A landscape with many peaks, sampled at points; each row gives a point and its height.
From any point a climber steps to the highest of the 2 points nearest to it. It stops when none of these is higher. Distance is the straight distance between rows; heights are no part of it.
K_926 height 493: [107  94 125 136 159  96 112 156 113 139 101 114 155 131 159 121 145 141
 129 122 122 109 115]
K_536 height 54: [ 77 134 163  71 100 144 104 127 143  90 132 114 126 162 131  85 153 112
 124  79 156  78 124]
K_345 height 685: [118 150 142 124  70 149 113 144 179 124 175 148 101 149 126  92 147 105
 129 109 163 116 146]
K_366 height 478: [149 161 140 131  96 136 121 124 133 129  98 122 148 209  76 109 119 157
 142 111 180 190 149]
K_491 height 608: [100 144 144 157 106 177 135 112 188  83 118 130 133 170 119 105 132 108
 163 129 187 164 148]
K_51 height 676: [117 169 152 131  68 148 122 116 184 115 142 128 118 141 133 124 148  95
 123 112 163 121 147]
K_682 height 403: [155 164 141 127  84 108 144 145 132 161 118 125 109 148 110 135 133 146
  96 127 156 167 124]
K_693 height 51: [102 112 150  54 138 163 113  75 155  97 165 141 114  60 163  97 125  78
 107 123 119  99 144]
K_876 height 83: [143 113 147  67 150 118 159 115 119 110  36 128 122 135 152 133 117 122
 125 106 138 165 125]
K_984 height 420: [136 146 132 150  79  99  96 136  73 147 117 115 192  82 111 107 135 158
  94 108 116 100 105]
K_765 height 175: [187 158  90 183 121 136 142 121 114 144 189 129  83 106 111 140  91 169
 154 217  92 149  75]
K_831 height 66: [120 136 163  87  86 145 131  97 154 102  54 117 143 170 144 135 129 114
 155  88 161 128 153]
K_145 height 557: [123 131 155  90 138 107 155 113 141 117 127 125  97  93 157 136 114 108
  91 127 138 127 139]
K_385 height 549: [144 151 143 127 145  94 164 123 115 134 146 121  94  81 139 175 110 117
  87 154 104 123 107]
K_941 height 123: [149 138 117 121 207 112 157  98 116 136  57 110  97 124 122 197 120 113
 122 143  88 168  97]
K_60 height 61: [128 142 155  77  84 137 116 122 122  96  61 136 150 191 124 123 110 128
 159  70 156 114 144]
K_444 height 217: [175 192 152 117  82 108 187  87 122 149 126 103  97 143 102 194 129 127
 105  98 106 171 104]
K_999 height 102: [153 118 133  87 194 116 153 109 111 126  29 123 108 128 142 164 120 122
 118 129 109 176 112]
K_125 height 612: [139 154 113 113 134 122 104 140 143 126 192 159  78  70 164 107 122 114
 125 169 108 117 145]
K_46 height 427: [146 150 137 131 111  89 121 163 106 152  93 126 135 147 125 115 139 138
 110 115 149 145 115]
K_790 height 524: [146 105  86 172 114 138 116 160 138 178 209 147 116 104 157 137 133 152
 136 187  89  96 156]
K_426 height 667: [144 159 130 158  65 160 140 137 170 134 164 141 118 172  88  96 122 144
 124 146 184 163 133]
K_997 height 620: [138 148  96 124 149 133  81 139 122 126 185 146  84  61 168 121 130 116
 151 186 104 102 157]
K_579 height 411: [130 147 143 139  91  97 117 135  93 157 149 108 158  85 141 108 149 155
  76 134 126 103 104]
K_902 height 565: [121 165 165 156 104 152 166  79 162  88  90  99 133 160 104 174 135 119
 146 139 162 187 151]
K_219 height 268: [173 170 118 139  62  91 103 132  87 157 109 127 153 107 114 149 148 157
  72 119 112 130  93]
K_391 height 556: [ 89 124 136 149 119 103 112 180 101 136 145 113 150 148 141  87 166 152
 118 125 133  80 106]
K_177 height 621: [ 89 129 154 114 112 168 133 122 185 101 110 130 111 174 132 102 141  98
 157 105 175 133 142]
K_991 height 185: [179 177 136 152  96 131 192 105 132 149 186 142  72 116 113 161  95 140
 126 159 103 161  74]
K_899 height 461: [121 165 153 141  87 155 109 122 160 113 102 118 158 224  87 115 123 151
 158 117 185 157 155]
K_739 height 436: [129 148 125 125 101  90  93 154  69 123  90 151 171 139 109 109 127 134
 119  88 131 101 108]
K_663 height 573: [ 86  98 102 123 181 154  73 146 118 126 174 161 116  99 171  99 144  98
 161 167 105  74 151]
K_698 height 173: [101 111 141 121 154 147 145 147 137 109  85 131 122 204 104  73 115 142
 159 120 188 172 116]
K_981 height 330: [114  59 107 130 191 143 118 128 112 164 142 124 136 102 152 156 119 124
 136 150 118  78 176]
K_733 height 387: [165 105  93 145 100 103 110 132  95 162 133 114 191  81 105 145 158 164
  98  80  76 127 119]
K_126 height 111: [179 130  99 192 165 125 160 121 129 180 156 117 103 116  91 203 122 132
 129 171  64 141  95]
K_604 height 243: [186 203 131 104  71 106 144 103  97 140 102 118 111 139  93 189 132 146
  95  86 104 168 108]
K_381 height 510: [147 172 147 109  82 117 101 142 121 137 101 143 139 211  96 110 110 154
 147  93 162 144 139]
K_252 height 140: [140 135 139 131 189 116 167 115 125 132  90 123  81 119 118 181  99 113
 122 161 115 163 112]
K_499 height 606: [151 120  91 162 157 131 152 136 144  90 160 139 119 152 105  94  86 137
 132 181 179 196 127]
K_849 height 496: [143 149 157  98 137  97 171 100 122 128 120 100 103  94 142 175 114 118
  85 118 115 140 113]
K_25 height 154: [135 124 138 124 173 132 166 116 150 116 101 134  82 129 116 149  82 115
 135 165 143 173 129]
K_758 height 652: [147 143 128 165  81 158 146 126 155 111 160 132 141 191  82 110 117 141
 123 147 203 187 138]
K_373 height 178: [185 176 118 169 105 126 168 113 120 156 188 143  63 101 119 153  89 154
 141 190  91 147  63]
K_508 height 532: [121 166 170 132  95 143 172  87 170  94  95 105 114 139 134 185 131 107
 138 119 137 160 148]
K_881 height 533: [129 174 152  98  68 115  85 164 122 132 131 139 135 207 104  96 114 161
 129  98 156  96 127]
K_383 height 441: [152 159 162  82 125 105 189  70 124 111 107  89 107 113 131 208 103 105
 107  87  99 148 105]
K_574 height 629: [150 129 115 159 121 140 166 128 148  95 158 132 132 177  90 107 105 137
 124 151 195 203 135]
K_438 height 55: [ 91 138 153  60  91 138  96 144 111  78 107 116 134 173 115  89 123 135
 139  79 150  73 127]
K_183 height 590: [135  99  91 184 197 128 139 143 137 102 130 140 132 156 108 109  91 128
 143 199 166 183 122]
K_503 height 575: [ 78 116 129 151 140 113 110 170 116 143 175 131 144 126 154  96 159 138
 109 138 122  81 121]
K_45 height 547: [125 100  78 129 163 153 100 124  94 137 156 118  96  57 160 160 133 108
 172 179 111  75 186]
K_311 height 241: [ 93  63 121 122 181 133 119 128 113 156 151 103 164 107 156 127 126 146
 128 130 104  77 162]
K_796 height 408: [123  69 117 136 183 101 117 142 126 156  85 114 154 137 148 141 137 140
 140 125 103 117 130]
K_282 height 605: [113 140 121 138 124 120 113 147 131 135 200 164 112  72 172  97 140 121
 100 164 114 102 129]
K_603 height 602: [115 164 139 181 102 180 127  96 184  55 121 136 142 154 122 126 133 109
 151 151 191 179 147]
K_291 height 592: [ 97 116 115 162 129 124 107 161 125 151 205 143 144 100 168  99 153 128
 113 157 108  82 132]
K_546 height 543: [ 82 126 148 121 157 123 119 115 119 136 160 126 142  57 166 105 131 123
  83 151 114  93 136]
K_412 height 507: [132 174 166 134 110 146 192  67 176  88 138 107  90 109 144 198  97  85
 160 127 102 140 119]
K_229 height 417: [144 112  95 152 103 109 101 128  86 134 100 139 204  85  86 126 139 136
 111  72  86 112 119]
K_600 height 598: [136 138  71 136 143 148  73 136  98 144 178 108  89  59 162 150 147 121
 178 193  97  98 177]
K_100 height 595: [128 179 150 181  79 165 154  94 174  75 127 121 138 154 108 153 131 118
 135 160 173 179 144]
K_775 height 555: [ 62 106 122 128 171 137  98 163 120 113 174 151 122 129 159  85 155 114
 135 150 115  77 126]
K_492 height 655: [100 115 153  86 129 144 147 120 173 109 116 134  97 141 155 104 129 101
 133 108 163 123 145]
K_609 height 180: [109 115 133 133 160 115 125 168 108 126  58 132 134 192 115  89 130 143
 167 122 160 160 100]
K_692 height 392: [141  66  92 138 192 111 121 143 141 161  62 117 142 155 124 148 139 143
 153 115  93 150 135]
K_755 height 662: [120 173 167 113  57 131 123  94 166 114 134 107 134 124 144 141 145 106
  93 100 153 101 151]
K_867 height 428: [137 136 116 146  93 103  89 132  66 124  96 152 199  99  88 113 126 128
 107  82 108  95 108]
K_895 height 677: [137 152 128 150  81 154 125 144 182 131 177 154  97 144 109  76 132 124
 132 132 170 150 133]
K_333 height 346: [150  96 108 147 139  89 115 142 113 159 122 100 175 100 128 153 150 151
 106 104  93 126 124]
K_88 height 216: [132  71  92 128 144 104 114 153  97 119  64 141 179 139 122 129 145 127
 154  70  99 115 111]
K_239 height 609: [ 94 116 152  83 143 128 134 115 147 110 138 137 108 113 164  93 127 105
 105 111 150 106 138]
K_709 height 666: [ 98  99 144  84 166 177 139 130 176 101 115 156  89 163 148  79 125 100
 157 125 155 121 136]
K_594 height 283: [156  67  86 123 169  99 115 149 112 166 123 112 168 119 118 143 141 162
 123  77  79 131 142]
K_666 height 169: [121 111 135 132 159 146 157 132 159 103 108 134 117 177 111  86 101 129
 147 139 190 186 131]
K_743 height 492: [ 77  92 102 138 150 163  86 126 109 154 214 128 155  69 165 113 130 117
 131 152  93  75 169]
K_464 height 562: [142  89  88 190 197 121 140 135 137 132 102 117 143 167  86 134 109 134
 133 181 139 194 122]
K_203 height 501: [140 160 174 102  96 119 177  83 150 107  99  92 104 126 129 201 126 109
 120 101 122 153 131]
K_424 height 288: [154  96 106 162  86  97 119 147 112 197 168 112 168 118 127 147 172 183
  88 130  97 116 109]
K_141 height 540: [112 167 146 121  87 119  92 186 117 135 139 132 112 209  96  81 133 162
 130 119 161 100 112]
K_220 height 451: [126 124 130 128 123  85 112 152  92 130  88 124 162 125 134 109 142 134
 123 104 124 113 107]
K_938 height 52: [ 80 109 162  61 121 158 105  85 159  97 181 140 122  84 152  78 151  75
 114 103 125 100 129]
K_561 height 450: [113  68  94 123 184 168 115 116  98 140 147 129 123  71 159 160 125 111
 153 164 117  65 186]
K_745 height 200: [137 102  98 118 152 108 122 145  93 109  17 162 159 139 132 125 140 116
 146  89 115 137  98]
K_711 height 351: [146  89 111 140 102 118 106 144  88 170 158 112 203  82  96 106 140 181
 114  70  75 119 127]
K_972 height 119: [180 130  97 181 175 128 153 114 110 169 153 116  92 109  97 210 103 121
 164 178  72 119 122]
K_267 height 273: [164 133 107 160  69  86 107 141 102 178 129 118 169 109 119 150 168 169
  80 132 101 119  95]
K_799 height 571: [ 83 126 159  90 148 123 124 107 118 114 136 122 132  75 159  81 129 119
  92 117 136 102 124]
K_325 height 189: [ 86  53 112 110 190 143 107 144  94 175 187 108 157 118 147 118 114 157
 127 116 110  82 164]
K_740 height 53: [ 75 117 166  72 108 159 107 100 164  93 169 125 130 128 144  84 159  85
 119  87 144  82 124]
K_625 height 599: [106 112 108  99 182 150  90 135 131 116 143 172  86 101 167  90 128  99
 161 172 129  99 146]
K_815 height 516: [114 181 177 135 103 155 180  74 179  73 104 118  95 110 150 190 125  85
 148 140 125 147 131]
K_428 height 490: [142  66  88 172 204 117 130 146 151 164  96 110 136 163  95 141 124 140
 149 148 116 169 139]
K_830 height 234: [153  62  68 127 155 106 113 149 107 133  89 142 182 120 107 129 138 137
 137  55  87 124 125]
K_261 height 130: [150 126 120 169 192 120 151 121 124 141 110 127  95 115 106 181  96 114
 135 183 101 149 119]
K_456 height 623: [102 115 127  99 165 151 114 146 158 106 152 175  78 130 150  75 128  98
 156 139 141 123 132]
K_630 height 564: [121 100 106 169 111 134 121 155 135 173 214 139 144 102 165 125 150 152
 107 168  98  92 139]
K_406 height 196: [175 182 152 137 100 118 197  92 132 143 165 121  82 123 116 186 102 115
 118 126 101 161  87]
K_417 height 49: [125 128 134  67 144 144 121  95 156  99 158 144  78  64 166 130 111  84
 117 141 117 110 156]
K_260 height 163: [127 114 129 126 157 158 164 109 172  92 119 139  98 144 119 113  87 115
 144 148 168 188 142]
K_985 height 260: [180 183 133 103  62  90 133 114  96 141 112 111 123 116 109 170 133 148
  71 105 123 144 107]
K_23 height 188: [119 108 128 118 150 106 125 158 101 120  40 139 141 168 134 104 136 128
 158 105 134 139 103]
K_185 height 57: [112 135 149  66  96 136 111 153  98  82  77 137 133 191 113 100 112 139
 155  78 152  96 122]
K_911 height 318: [137  90 115 147  87 111 113 155  95 192 181 102 194 110 125 106 153 188
 102  95  93 104 119]
K_589 height 202: [122  91  83 143 133 127 113 143  86 108  56 176 189 132  89 138 145 109
 125  59 105 100 113]
K_982 height 124: [164 128  99 188 178 134 145 126 112 143 144 118  88  97  95 180  95 123
 171 200  99 131 131]
K_354 height 517: [ 56 111 138 133 157 154  93 112 110 149 183 125 155  57 163  97 130 123
 112 145  98  81 147]
K_953 height 72: [135 115 160  66 123 136 156 109 139 106  43 127 129 161 152 123 122 118
 148  93 154 149 141]
K_838 height 545: [ 88 147 137 125 108 106  98 194 105 123 138 120 125 176 115  80 161 154
 127 124 151  83 104]

For each start below, name the point where the climber stops.
K_693 | K_733
K_698 | K_733
K_60 | K_733
K_428 | K_345
K_219 | K_733
K_311 | K_997
K_902 | K_492
K_325 | K_997
K_899 | K_291
K_366 | K_291
K_579 | K_926

Call two points neighbours if one is among the 2 nearest of the other. Go from one point of each pair to the other, from neighbour to neighbour, staying as high as possible. Name the lowest point that can't be avoided.
K_492, K_291 | K_775
K_997, K_926 | K_417
K_345, K_926 | K_692
